Each row is a point on a landscape with many valleys, with its height.
From any point a ball rolls to the lowest of the 2 points nearest to it. It stops when none of these is lower. Distance is the straight distance between rows; heights are no part of it.
vig: 4  1  -11  -17  23  -13  -28  -10  -21  -3  -4  -12  9  -12  15  21  35  5  22  14  h=26.7
vezo: 14  -1  -3  1  -26  2  -12  -9  2  19  0  3  -24  -13  -20  -9  -8  -3  8  5  h=91.2
kidi: 5  -10  4  -3  13  -6  -5  -1  1  -16  12  -6  0  -2  -18  -3  4  8  -13  -5  h=17.3
Nipim: 20  -18  -7  25  14  -18  8  26  -12  -20  -4  -22  6  19  6  -17  -14  4  -4  -3  h=23.0
vezu: -13  26  11  -24  4  15  -17  -15  12  1  -12  12  -1  -19  -12  20  13  12  18  12  h=42.3
ras: 16  -6  18  6  -15  14  4  -32  2  16  -11  4  -22  0  -4  -5  -12  -8  16  1  h=46.5
Vavub: -14  38  -24  -19  0  8  -10  20  24  -3  40  2  12  -1  -11  24  12  12  -37  -7  h=28.9
kagi: -26  -5  32  1  -1  28  21  -5  11  -3  -11  30  24  10  -5  -9  -2  -26  2  3  h=24.0
Tel: 19  -6  13  2  -15  11  -6  -16  -3  15  -11  0  -12  -2  -5  -6  -3  -3  26  9  h=48.0
vegod: 10  -19  -15  17  -7  -25  -11  3  0  -7  4  2  -25  -1  -17  -19  -5  -6  -21  -7  h=52.1
mefir: 6  -8  25  -4  8  21  -1  -18  -7  2  -25  11  20  21  17  3  23  -7  37  13  h=20.9
pinip: 10  15  -10  -8  29  -4  11  25  -13  -8  18  -34  16  0  25  16  9  26  12  9  h=27.6
tolu: 1  5  -10  -17  38  -6  -7  6  2  -25  33  -10  8  8  10  22  24  19  -19  -3  h=20.2
tufef: -7  11  24  -15  16  15  -5  -16  3  -10  -21  14  14  -5  5  18  17  3  33  12  h=58.2
koga: 0  -23  -5  25  -2  -23  17  16  -5  -11  -7  -7  -3  7  1  -23  -21  -13  -11  -18  h=61.5
nol: -26  16  16  -11  13  7  14  1  14  -10  11  3  19  -17  -16  10  -13  2  -19  -3  h=28.2
roro: -22  -9  -19  1  -26  -23  -4  0  8  9  11  12  -12  -30  -17  -21  -23  -17  -28  -12  h=75.4
Vavo: 21  -20  -1  18  11  -14  4  19  -15  -17  -8  -21  13  20  9  -16  -1  8  8  -1  h=24.2
pomus: -27  43  -20  -33  23  8  -21  17  -4  -6  0  2  13  -12  4  39  16  28  8  2  h=47.9
tokod: -6  24  15  -20  -3  20  -15  -27  18  11  -12  13  -12  -17  -18  15  5  6  12  12  h=41.4
sefut: 18  -9  0  2  -4  8  -15  -51  9  19  17  1  -44  15  -1  9  -11  0  -8  -5  h=32.5
Fuli: -22  30  5  -24  12  10  -8  7  2  -8  -14  4  15  -12  -3  24  10  16  19  11  h=43.6
lov: -12  27  -4  -6  -5  11  13  34  9  10  12  -16  18  -13  -10  9  -14  15  -13  -1  h=24.4
zoze: -8  11  25  -10  3  15  1  -11  5  -9  -15  12  13  -8  -7  8  7  2  21  8  h=57.7
Duno: 23  -10  8  -2  2  8  -8  -46  4  14  3  0  -35  10  -3  7  -8  2  -1  -5  h=29.8
Maza: -9  21  -7  -18  21  0  -10  17  -15  -11  2  -16  20  -11  14  26  15  21  22  10  h=29.5
Fivik: 22  -21  5  11  -1  -5  5  -47  -4  13  -19  2  -36  24  2  6  -14  5  -12  -24  h=55.4
kefi: 6  -21  -16  27  -17  -42  4  -25  3  15  -20  4  -52  6  3  -12  -15  -15  -23  -35  h=64.8
Fir: 23  -10  10  2  -12  2  -6  0  -12  2  -13  -4  1  2  -2  -10  6  1  27  11  h=49.7
rufeb: -15  -14  19  -5  -1  2  9  -26  9  -7  1  18  -2  -16  -21  -8  -13  -14  -18  -12  h=31.0
vago: 26  -18  5  -1  9  -10  -19  -19  -7  -8  -4  -6  -11  8  -6  -2  11  7  1  -2  h=20.7
Nuni: 0  25  5  -28  6  17  -26  -37  12  14  -10  12  -21  -13  2  29  15  9  20  18  h=51.0
Fusat: 3  -3  7  -4  -16  5  -7  -30  11  16  6  11  -34  -13  -21  -3  -8  -8  -10  -3  h=34.4
fuso: -21  40  -9  -26  12  12  -11  18  15  -4  21  1  10  -11  -12  26  7  20  -20  -3  h=27.3
daki: 10  -3  7  3  27  0  27  18  2  -17  20  -25  14  7  6  4  -7  11  -13  -10  h=20.0
nov: -7  3  7  -4  -21  13  -2  -33  13  18  -1  15  -28  -23  -22  -5  -14  -14  -8  -3  h=36.5
Gik: -23  20  22  -6  -13  37  2  12  12  6  -23  22  27  6  -7  1  6  -10  25  20  h=54.2
Godes: 0  -21  -10  33  -29  -37  14  -12  -2  20  -31  4  -41  7  13  -22  -16  -24  -4  -28  h=72.1
Nefu: -4  8  -33  4  -18  -11  -17  24  15  -1  34  1  -1  -8  -19  -10  -7  -1  -41  3  h=79.3
Vumib: -6  -21  -6  19  -26  -28  11  -12  0  10  -12  9  -28  -11  -3  -25  -19  -21  -8  -21  h=76.9
Nezi: 3  5  -1  10  -10  7  15  38  -9  -3  6  -18  22  2  1  -5  -10  5  12  10  h=29.0
rali: 8  -17  28  0  6  19  7  -16  -6  -4  -21  16  18  25  7  -4  14  -11  23  6  h=19.2
Vodaz: 11  -23  -11  32  -20  -31  7  -24  -1  21  -26  -1  -52  13  9  -11  -17  -13  -11  -29  h=68.2
Tar: -25  -21  -15  30  -18  -40  24  22  -6  3  -10  2  -1  -4  21  -32  -30  -28  -10  -21  h=72.8
Kam: -3  20  -19  -19  32  -2  -6  14  0  -19  35  -14  9  2  17  29  25  24  -16  3  h=21.0
zan: -12  -21  -18  33  4  -46  15  17  -1  -12  -13  -6  -16  4  11  -23  -29  -16  -32  -30  h=64.6
reke: 24  1  -26  15  23  -18  0  31  0  -17  30  -33  -9  10  8  -9  -7  15  -26  6  h=24.3
Viga: 4  11  -33  -14  24  -12  -24  20  -14  -15  28  -19  8  3  18  20  32  19  -5  14  h=29.2
ruz: 31  -17  3  1  9  1  -14  -51  -1  13  0  -7  -32  24  5  13  -2  12  -7  -10  h=27.2
zuv: -23  30  4  -26  15  11  -15  -6  7  -7  -23  12  10  -15  -5  29  16  16  26  10  h=43.1
rula: -7  34  -31  -24  -3  -1  -33  29  -9  5  9  -11  10  -8  -1  20  19  25  2  9  h=93.7
dovor: -32  -10  24  5  -15  21  29  -8  9  0  -8  30  21  3  -2  -18  -13  -31  -4  -2  h=21.4
sifu: 5  18  -4  -12  -23  3  -25  11  -5  14  -9  -7  0  -15  -23  0  5  12  18  11  h=92.6
tet: -20  -9  2  12  -40  -6  16  -19  2  23  -10  19  -18  -22  -3  -22  -24  -27  3  -13  h=69.8
bika: -16  5  25  1  -21  33  13  -12  11  12  -19  25  8  -4  -9  -10  -7  -21  15  8  h=50.4
Tudu: 5  -13  2  27  -36  -4  14  -19  -4  32  -11  2  -40  1  4  -16  -25  -21  14  -16  h=87.7
pafo: 0  3  10  -24  22  -1  -22  -27  4  -10  1  8  -5  -7  -5  20  26  11  6  7  h=44.7
Mezu: -16  -4  12  10  -36  16  14  -5  3  15  -12  19  5  -16  -10  -18  -16  -23  8  1  h=66.0
Bina: 23  30  -21  -4  14  4  21  37  1  8  18  -36  -1  -8  19  6  4  28  -5  8  h=26.3
Girif: 1  23  -17  -13  -18  3  -29  22  -3  8  3  -12  3  -13  -22  3  11  17  9  12  h=93.1
momi: 18  -18  2  18  14  -5  14  25  -15  -18  -7  -21  24  28  17  -11  -2  4  13  1  h=25.3
puva: 17  -26  3  18  -2  -13  8  2  -13  -10  -17  -4  2  14  -4  -18  -6  -3  3  -9  h=59.3
kul: 2  13  15  -3  -23  26  -4  -11  3  21  -24  11  2  0  -1  0  4  -4  41  19  h=40.7
samub: 4  8  6  -8  -5  5  -13  12  -15  0  -14  -6  25  -4  7  7  16  5  38  20  h=30.6
zin: -15  -1  27  -14  16  12  6  -26  14  -17  1  13  8  -12  -21  5  1  -2  -7  -6  h=29.6
kamug: -10  -6  26  -7  5  10  8  -34  13  -8  -3  17  -5  -14  -20  -1  -4  -8  -10  -7  h=30.1
zepu: 5  -4  -2  -2  -11  -7  -14  0  2  -2  7  0  -13  -10  -23  -8  3  5  -6  4  h=47.6
Vozun: -1  13  2  -19  3  3  -22  -5  5  -7  3  3  0  -12  -16  11  17  15  2  7  h=45.8
boge: 25  -23  7  16  -2  2  9  -45  -7  16  -23  -4  -26  30  10  3  -16  2  2  -21  h=54.3
bofo: 17  -4  -25  5  -1  -14  -27  7  11  -18  34  8  -10  10  -13  -5  16  0  -29  5  h=33.5
sobe: -10  -7  24  7  16  25  29  27  -1  -10  7  4  32  30  17  0  4  -12  0  4  h=21.5
sanu: -18  18  16  -3  -9  26  9  21  3  -1  -11  10  31  2  -5  4  1  -6  19  12  h=56.0
rola: 24  -4  -10  -13  3  -5  -36  -31  3  3  18  7  -19  7  0  12  31  5  -3  9  h=42.6
foget: -28  9  26  -2  1  22  23  7  14  -6  -2  13  32  -9  -10  2  -16  -13  -5  0  h=26.8
fatub: -14  10  19  -19  25  13  -2  -6  -3  -15  -21  10  25  -1  14  23  20  2  35  13  h=58.7
Rezom: 10  5  -11  -3  16  -9  -5  22  -3  -16  21  -24  6  -1  2  4  4  16  -6  7  h=32.0
nikez: 14  -24  -17  19  -10  -32  -4  -26  5  8  -11  9  -50  10  -3  -12  -9  -12  -30  -27  h=61.1
Tomu: -1  7  -18  -18  18  -15  -31  5  -17  -6  6  -7  8  -11  11  20  35  15  14  15  h=27.7
dodar: -3  -10  24  6  -16  19  17  -28  9  9  -16  21  -6  -4  -8  -11  -13  -20  10  -5  h=46.9
zaneg: 7  2  15  -11  9  11  -11  -26  -10  13  -25  1  6  -7  20  17  23  -4  45  19  h=23.5
lav: 4  -2  15  -17  20  3  -16  -31  8  -12  2  10  -8  -5  -14  13  18  7  -7  1  h=43.9
Fova: -9  -15  -6  16  -30  -16  13  -34  4  29  -5  7  -45  -10  1  -14  -27  -22  -7  -23  h=82.6
zud: 22  -6  -15  -12  9  -9  -34  -18  3  -11  20  8  -6  7  -2  10  35  6  -12  8  h=41.1
diti: 21  -26  1  16  -6  -14  9  -38  -2  7  -19  6  -37  16  -4  -4  -12  -2  -17  -29  h=56.8
Fol: -28  -17  15  3  -5  -2  27  -6  4  -7  1  13  19  -10  -3  -17  -24  -22  -16  -14  h=20.8
zaf: 12  -4  -3  -12  20  -11  -24  -11  -20  2  -13  -11  10  -8  14  13  31  4  30  15  h=25.8
fure: -20  -17  5  19  -16  -10  27  14  -2  0  -1  5  12  -5  2  -26  -26  -20  -6  -10  h=69.4
Zanaf: -4  19  17  -13  -12  25  -9  -25  19  16  -11  13  -15  -19  -21  6  -3  -2  9  9  h=40.4
rek: 23  -18  -13  3  26  -24  -13  6  -7  -24  6  -20  0  17  -1  -3  8  13  -15  0  h=34.1
gofo: 29  -22  -18  22  6  -31  -18  13  -9  -16  -6  -12  -21  14  -4  -20  -4  4  -15  -5  h=56.1
nud: 28  -22  16  8  -3  15  5  -40  -11  18  -23  -1  -7  32  21  1  -4  -3  25  0  h=52.6
Tuzup: 11  -15  8  18  -22  -1  9  -10  -6  8  -15  7  -14  5  -9  -18  -10  -16  13  -7  h=43.0
Zoz: -21  9  3  7  -38  18  9  27  2  19  -10  9  22  -12  -15  -18  -18  -12  9  3  h=61.7
Paseb: -20  16  13  2  -16  25  16  32  4  6  -4  5  35  4  -3  -2  -7  -5  11  8  h=57.3
zaget: 27  -28  1  17  9  -22  -1  -6  -14  -16  -21  -8  -5  24  0  -16  -2  8  -2  -13  h=58.4
lim: -18  5  23  -12  12  10  9  -12  15  -19  3  7  12  -16  -20  9  -5  1  -11  -5  h=29.1
zisim: 28  -13  -7  2  -6  -8  -23  -30  4  9  12  6  -35  10  -6  -4  7  -3  -13  -4  h=39.0
zubis: 8  -11  16  13  -19  11  13  -27  -1  16  -15  11  -20  4  -6  -11  -14  -13  13  -8  h=45.1
Tona: -1  15  16  -6  -17  24  -7  3  -4  11  -24  10  18  3  3  1  14  -2  41  24  h=38.7
lan: 14  24  -11  3  7  7  27  41  3  10  16  -33  10  -5  15  5  -10  18  -4  6  h=27.0
Bot: -9  32  -7  -32  5  12  -31  -25  13  9  -8  17  -14  -15  -3  28  27  11  16  15  h=50.1
fik: -3  24  -5  -13  16  5  7  29  0  -4  21  -23  15  -7  5  17  3  25  -2  3  h=30.7
Pel: -1  -23  17  7  13  -4  20  -10  -4  -19  -8  3  13  9  -9  -8  -7  -7  -10  -18  h=14.7
tusov: -29  -25  3  20  -5  -6  43  21  1  2  4  13  22  16  24  -22  -26  -31  -20  -17  h=65.9
Mese: -2  42  -2  -18  14  16  30  29  14  13  15  -20  12  -15  8  23  -4  21  -15  -9  h=23.1
zad: 20  -10  -3  11  21  -5  14  29  -12  -10  6  -33  24  21  23  -1  0  11  12  6  h=26.4
Getuz: -1  -7  19  13  14  17  37  25  0  -12  13  -5  30  21  16  -2  -8  -3  -2  -2  h=21.3
rimav: -7  -10  13  6  -1  -4  10  -2  2  -14  3  2  6  -10  -18  -9  -14  -6  -11  -9  h=17.4
Fatat: 12  14  -32  -11  27  -12  -14  24  -10  -11  29  -30  7  0  21  16  22  21  -3  13  h=28.7
Lugiv: 4  11  -3  -2  10  -3  6  27  -4  -9  17  -25  11  -7  1  5  -2  18  -3  4  h=31.3
Sot: 7  17  17  -7  -18  27  -9  -22  3  21  -20  7  -8  -8  -1  6  1  -2  37  19  h=42.1
tudof: -21  -21  -14  39  -11  -37  29  30  -3  -1  -19  -1  -1  15  29  -32  -27  -29  -13  -26  h=70.4
dovid: 14  -6  -11  -2  25  -16  -12  16  -7  -21  17  -25  5  5  3  3  10  18  -8  4  h=32.7
nibuk: -26  8  20  -5  9  14  24  7  16  -6  8  7  27  -15  -11  5  -18  -7  -12  -4  h=27.5
luro: -11  -6  8  9  -35  4  10  -10  1  18  -11  14  -8  -17  -13  -19  -18  -21  4  -3  h=67.6
daba: -23  3  -25  -1  -20  -15  -3  20  9  13  24  -1  3  -29  -15  -15  -29  -1  -39  -2  h=77.8
nuf: 6  14  7  -22  12  14  -25  -42  8  17  -8  3  -20  -9  10  30  13  8  26  19  h=51.9
geb: -11  14  13  -4  -13  26  -4  16  -4  8  -23  12  27  9  9  3  16  -1  38  22  h=36.9
lopi: 14  -15  8  0  6  -8  -7  -8  -8  -13  -2  -5  -2  3  -12  -5  6  4  1  1  h=19.0
Runup: 0  -17  22  10  2  8  19  -6  -4  -14  -11  9  17  15  -3  -11  -4  -11  4  -9  h=15.9
Nam: 6  -20  25  10  1  17  15  -13  -7  -5  -21  15  15  26  5  -12  6  -17  13  -4  h=17.6
fubim: -13  -3  27  8  -20  29  19  -30  12  15  -16  27  -3  0  -4  -10  -13  -28  8  -1  h=48.3
zabu: 3  15  -25  -3  5  -5  -17  16  19  -18  44  3  7  6  -5  9  16  7  -34  2  h=30.5
levos: 28  -17  -21  6  13  -23  -30  -2  1  -18  14  -1  -12  20  -2  -6  21  7  -22  1  h=37.2
ret: -21  -23  19  15  -9  19  26  17  -5  0  -4  24  19  30  5  -22  -3  -29  -5  -2  h=22.0
dalun: -20  -12  -7  20  -21  -15  27  26  -1  3  4  2  12  -12  7  -25  -33  -18  -10  -9  h=70.6
Pif: 5  -11  6  3  25  -7  15  6  -1  -24  15  -16  12  6  -5  0  -9  10  -22  -12  h=19.3
dudu: 15  -9  5  -11  10  -3  -21  -27  6  -12  13  10  -13  2  -18  3  17  5  -15  -2  h=42.8
buv: -6  -22  -14  25  -1  -35  12  16  -3  -14  -3  -7  -12  1  2  -24  -24  -10  -26  -23  h=62.9
sib: -18  24  -16  -31  32  0  -18  7  -6  -17  17  0  8  -9  10  35  25  21  -1  9  h=47.0
ganaz: -1  0  5  14  -15  11  15  37  -10  0  0  -7  26  10  4  -15  -7  -3  18  11  h=30.8
lored: 14  14  -20  -9  30  -10  -1  26  -13  -8  22  -37  9  -2  27  18  19  24  7  11  h=28.1
Maso: -19  11  28  -3  -17  35  10  -6  13  11  -20  25  14  3  -7  -6  3  -16  20  17  h=52.0
nus: 29  -25  11  15  1  10  8  -42  -10  14  -29  -2  -17  36  14  1  -10  0  11  -13  h=53.4
pazez: -23  -20  6  8  3  -14  31  -2  2  -12  8  5  13  -11  -5  -12  -28  -14  -25  -20  h=20.3
vas: -15  17  -5  -30  31  -4  -25  -12  -6  -14  -7  10  6  -15  8  33  31  14  16  13  h=46.1
rugur: 28  -18  17  3  1  10  -5  -33  -13  11  -23  -3  -3  19  16  3  6  -5  33  4  h=51.8
mitu: -22  38  -27  -30  28  7  -17  16  -2  -10  18  4  7  -6  14  41  20  29  -7  2  h=47.4
dez: 21  -16  -6  -2  1  -10  -19  -24  5  -3  11  8  -26  4  -13  -5  10  1  -20  -5  h=41.0
finin: 2  11  -6  -28  17  2  -35  -34  -3  4  3  12  -12  -11  10  30  37  5  14  15  h=46.4
kedu: -8  -23  1  29  -2  -8  36  26  -6  -8  -6  -3  15  16  12  -23  -22  -20  -11  -15  h=63.6
piris: -28  -19  19  9  -14  7  28  -11  1  -1  -9  26  15  -3  -4  -19  -18  -27  -5  -13  h=18.8
Loz: -25  -8  -4  2  -38  -11  11  -19  6  22  -5  16  -18  -31  -6  -25  -28  -23  -7  -10  h=71.7
Rufuz: 19  3  -2  -18  3  2  -33  -31  3  9  9  4  -21  -3  0  18  26  7  9  13  h=44.1
fem: -15  -25  7  23  -1  -1  37  18  -6  -6  -2  7  21  22  12  -20  -19  -22  -16  -16  h=64.5
Viz: 13  -29  -11  16  -2  -28  1  -30  -1  0  -16  7  -38  12  -8  -13  -7  -6  -29  -28  h=58.8
rar: 4  17  -3  9  -3  8  24  45  -2  4  12  -28  19  -3  6  -1  -12  13  6  6  h=27.8
zumik: -2  10  -23  -21  24  -13  -25  13  -18  -8  15  -14  7  -8  15  25  32  20  5  13  h=28.3
zet: -8  26  -27  -12  4  4  -6  20  22  -10  46  1  9  0  -8  17  10  11  -40  -1  h=29.7
Desad: 32  -24  -2  -5  15  -13  -26  -32  -5  -2  -3  -1  -18  14  -2  4  17  11  -9  -2  h=22.9
bapez: -8  32  -41  -24  7  -5  -34  27  -13  1  15  -10  10  -4  15  27  29  25  3  13  h=94.0
gumur: 28  -17  13  4  -2  1  -6  -16  -15  8  -20  -5  -1  15  7  -5  8  0  30  8  h=50.9
vibi: -18  22  -4  -27  27  2  -18  3  -3  -18  4  6  11  -15  6  33  22  21  8  9  h=46.6
guri: 18  -21  -20  24  4  -31  -13  16  -3  -15  2  -6  -21  8  -7  -23  -10  -2  -23  -8  h=54.5
vinup: 27  27  -32  -4  17  -7  9  38  6  5  31  -37  -6  -4  17  5  7  26  -17  10  h=25.7
Gozap: 5  -11  8  19  -18  10  11  31  -12  -2  -8  2  18  18  3  -18  -2  -10  20  11  h=33.6
Pafat: -21  12  1  6  -27  10  14  28  3  10  2  -4  23  -17  -12  -9  -26  -5  -1  3  h=59.7
niz: -27  -29  13  18  -11  11  29  16  -5  6  -5  26  16  35  14  -26  -4  -33  -16  -9  h=26.9
kepe: -15  13  7  6  -16  19  16  35  5  6  -1  -2  29  -6  -6  -5  -19  -4  6  6  h=58.5
viguv: 29  -12  -8  2  -11  0  -24  -39  7  17  19  2  -45  16  2  5  -2  -1  -13  -3  h=36.0
pav: -18  46  -23  -29  13  12  -10  21  17  -1  28  1  10  -4  -5  32  12  22  -26  -6  h=27.9
rolor: -5  8  3  -27  26  0  -27  -25  -5  -6  -9  8  -1  -12  6  28  32  8  16  13  h=45.5
vofu: 23  14  -26  6  22  -11  4  35  5  -5  34  -34  -7  2  13  1  4  17  -20  9  h=25.1
Firig: 15  -4  0  10  -34  3  1  -12  0  23  -4  5  -32  -10  -14  -13  -16  -8  12  0  h=90.3
fesob: 2  -1  14  3  -6  10  -2  15  -12  -4  -7  -1  24  7  2  -3  10  1  29  14  h=32.3
kigi: 6  2  21  -9  9  17  -6  -26  -6  9  -29  8  14  8  20  13  22  -7  45  21  h=22.5
Bizu: -8  15  12  -9  -24  22  -5  -30  19  24  -5  13  -22  -24  -24  -1  -14  -5  -2  2  h=38.6
lilok: -14  13  22  -4  -2  22  7  7  7  -6  -10  9  23  -3  -9  4  1  -1  17  9  h=56.9
Feb: 10  10  20  -6  -5  26  -5  -34  8  20  -14  3  -13  2  6  10  -2  -2  36  15  h=43.3
Mima: 9  -13  -7  6  -17  -12  -14  -7  3  0  9  6  -26  -7  -22  -13  -4  -6  -16  -2  h=49.8
rik: -7  -22  -9  27  -25  -39  16  -9  -1  14  -23  6  -32  -3  7  -26  -15  -26  -6  -29  h=74.6
gal: -3  11  2  -14  7  4  -15  7  -5  -12  4  -6  8  -11  -8  9  13  13  13  8  h=44.8
sesa: -15  -16  -21  32  6  -45  26  28  1  -7  -8  -12  -6  2  29  -27  -37  -19  -28  -26  h=66.6
Mef: -7  -11  27  7  9  22  22  15  -5  -13  -2  12  30  29  9  -7  3  -12  4  1  h=20.1
repat: 14  -8  28  2  -3  30  4  -31  -2  18  -20  11  -1  23  18  2  3  -11  34  14  h=45.7
lenik: -13  29  -19  -32  8  1  -37  2  -3  -3  2  7  4  -10  1  28  32  19  8  14  h=48.8
duzub: -1  -15  -5  26  -2  -15  28  30  -5  -9  2  -10  10  5  7  -21  -28  -10  -11  -9  h=62.7
ked: 12  11  -2  -4  -29  7  -18  1  -1  17  -7  -1  -11  -19  -21  -7  2  8  16  13  h=92.1
Mup: 10  -4  9  -10  11  -2  -20  -17  -19  5  -22  -5  12  -7  21  15  28  1  41  16  h=24.7
gope: -12  28  -13  -32  4  5  -37  -12  4  5  -6  18  -7  -15  -4  29  32  15  11  15  h=49.4
ferov: -14  11  -32  3  -17  -12  -7  31  14  11  32  -4  -1  -19  -15  -12  -23  -1  -43  0  h=78.5
vude: -29  5  32  -3  1  25  20  -1  15  -7  -9  22  28  0  -11  -1  -5  -17  2  3  h=25.6
lom: -3  1  17  1  -4  23  3  15  -9  -1  -13  10  27  17  9  -7  14  -7  33  18  h=34.5
selub: -1  28  -25  -17  -13  0  -35  30  -4  7  6  -11  3  -7  -12  10  17  23  3  11  h=93.4
mub: 12  4  -30  2  9  -11  -20  17  10  -23  42  -4  1  12  -4  0  16  7  -31  6  h=31.6
sug: -20  5  10  5  -41  19  10  7  3  18  -13  18  16  -11  -13  -20  -17  -20  11  6  h=64.1
tepu: 2  -7  3  -6  23  -6  2  5  4  -25  19  -12  7  1  -9  4  0  13  -20  -5  h=18.5
domir: -26  39  -23  -35  16  5  -32  8  -2  -3  -5  9  8  -13  1  34  24  23  10  8  h=48.4
nogel: 25  -10  -18  -3  2  -11  -34  -9  6  -16  24  6  -10  12  -7  -1  25  2  -17  4  h=39.5
bigu: -3  -13  -2  12  -29  -7  7  -28  3  21  -3  8  -37  -14  -11  -14  -19  -17  -10  -11  h=80.2
fotep: -7  23  -9  -18  21  2  -7  20  -9  -12  11  -18  13  -8  8  24  11  23  6  11  h=29.9
nifo: 2  0  -3  -14  34  -5  -1  5  3  -27  26  -14  8  5  1  12  12  18  -21  -1  h=19.4
tuvum: 10  -9  2  20  -39  3  10  -18  -4  28  -12  4  -35  -4  -3  -15  -23  -15  20  -4  h=89.1
rone: -6  17  -1  -16  1  1  -21  7  -16  4  -19  -5  17  -14  5  17  19  12  38  18  h=29.4
mez: -13  20  10  -17  7  9  -7  12  -1  -10  -6  -2  15  -11  -9  17  9  14  17  9  h=44.2
Gov: 38  -22  0  -1  13  -7  -16  -44  -2  6  -7  -4  -23  19  1  4  6  8  -5  -4  h=24.9
pumod: 16  -2  24  0  -2  28  -2  -39  2  22  -17  0  -7  14  19  9  -2  -7  37  12  h=44.5
miz: -3  -16  -3  25  -33  -15  18  -32  -1  29  -15  1  -47  2  10  -12  -25  -24  2  -24  h=85.2
Dak: -21  -13  -9  3  -28  -21  4  -15  5  12  5  15  -19  -30  -14  -22  -23  -20  -20  -12  h=73.8
vav: 28  -20  -19  2  24  -22  -26  2  -6  -27  14  -13  -4  22  0  -4  20  13  -22  0  h=35.5
Vigap: -30  -17  6  16  -17  0  34  17  -2  5  1  16  20  3  13  -24  -23  -30  -10  -8  h=67.7
vuru: -18  25  -5  -15  1  9  -10  15  12  -3  18  -2  9  -14  -22  13  0  14  -20  -2  h=26.5
kemi: 14  6  -8  -25  13  2  -36  -37  -3  13  5  2  -15  -4  14  29  32  4  13  19  h=45.6
mos: 5  42  -24  -23  21  10  16  23  9  7  25  -17  -1  -10  17  26  13  29  -19  -4  h=22.1
tav: -20  2  -14  -4  -22  -13  -8  7  9  8  17  10  -2  -27  -26  -15  -17  -7  -32  -4  h=76.8
fup: 22  -15  -14  24  20  -24  0  29  -12  -20  3  -30  -4  16  4  -14  -12  10  -12  0  h=21.7
tivuk: 27  -28  -12  19  14  -29  -9  5  -12  -20  -20  -15  -11  22  -1  -17  -3  10  -14  -7  h=57.4
Firuf: -14  -16  27  9  -1  26  18  13  -3  -3  -7  20  24  30  7  -15  6  -24  4  4  h=17.2
Lita: -18  -9  6  2  3  -3  18  4  5  -9  15  -1  10  -18  -11  -8  -23  -5  -25  -10  h=18.9
nek: -7  17  -10  -19  11  -5  -20  14  -19  -2  -10  -12  19  -15  12  22  24  14  31  17  h=28.8
tez: 16  4  -5  7  21  -1  14  30  -10  -9  12  -35  19  9  21  5  1  18  11  10  h=27.1
givol: 4  -26  3  27  -6  -17  16  10  -8  -12  -18  0  0  15  -1  -23  -16  -12  -4  -18  h=60.4
nufa: -3  34  -24  -24  28  5  1  20  7  -5  34  -11  2  -4  17  31  18  29  -18  -3  h=21.6
nok: 0  -2  16  7  20  10  34  19  2  -13  13  -12  25  9  9  3  -11  3  -6  -8  h=20.6
vifu: -24  -18  -15  24  -20  -28  23  26  -4  3  0  1  3  -14  13  -31  -35  -24  -11  -14  h=72.0
vap: -2  -23  13  9  4  -8  14  -16  -2  -12  -8  6  1  1  -15  -13  -8  -7  -14  -19  h=15.6
Tuzi: -10  36  -4  -12  4  18  19  34  10  15  9  -18  21  -13  0  16  -11  18  -5  -5  h=23.7
Tuzaf: 8  -20  7  24  -24  1  13  16  -10  2  -13  7  5  13  -1  -26  -7  -16  17  1  h=37.9
revak: 13  -10  9  2  -7  4  -2  -38  7  12  6  8  -35  -4  -13  -2  -9  -6  -5  -8  h=32.2
pade: 7  40  -14  -18  17  11  28  27  15  15  25  -24  2  -17  9  20  1  26  -24  -6  h=22.6
sive: -11  15  -2  -6  -5  6  -2  22  6  -1  14  -10  11  -16  -18  2  -10  10  -11  2  h=25.5
mur: 21  -5  -21  14  18  -22  -7  31  -4  -17  17  -29  -6  9  1  -12  -8  13  -14  6  h=23.2
ruzi: -12  -20  -14  38  4  -30  37  32  -3  -5  -7  -7  5  13  29  -29  -34  -22  -21  -23  h=68.4
Bizi: 3  -17  -2  16  -25  -15  5  -17  0  12  -6  7  -30  -13  -11  -20  -17  -18  -6  -12  h=78.7
Rof: 10  -20  5  23  -24  -8  12  6  -10  3  -16  6  -7  6  -6  -24  -9  -16  14  -5  h=40.8
Pas: 4  6  2  -14  -3  3  -19  -8  4  -5  10  4  -8  -10  -20  4  12  9  -7  9  h=46.3

Two balls start at each pair of points below. Name the first point that both come to, or write none.
lan / pinip | fup
ruz / zud | none
bika / ras | zubis
roro / Bizi | none
tez / ganaz | fup
nuf / Sot | nek

Call two points neighbours if one is among the 2 nearest of the other. Go from one point of each pair to the other, from neighbour to neighbour, staying as low as possible. Name the highest point that can't be avoided.
kidi / Firuf | sobe
Duno / nek | nogel
nek / piris | rugur
fup / Pel | Viga
piris / Pel | Fol

For each start below, name every point that the ball comes to, in order.
daba | tav > roro > Dak > Loz > tet > luro > Mezu > sug > Zoz > Pafat > kepe > Paseb > sanu
rik | Godes > Vodaz > kefi > nikez > Viz > diti > Fivik > boge > nus > nud > rugur > gumur > Fir > Tel > ras > zubis > Tuzup > Rof > Tuzaf > Gozap > ganaz > Nezi > rar > lan > Bina > vinup > vofu > reke > mur > fup
kamug | zin > lim > nol > nibuk > foget > vude > kagi > dovor > piris
Feb | Sot > kul > Tona > geb > lom > fesob > samub > rone > nek
bapez | zumik > Tomu > vig > zaf > Mup > zaneg > kigi > mefir > rali > Nam > Runup > Pel
Fatat | lored > pinip > tez > zad > momi > Vavo > Nipim > fup
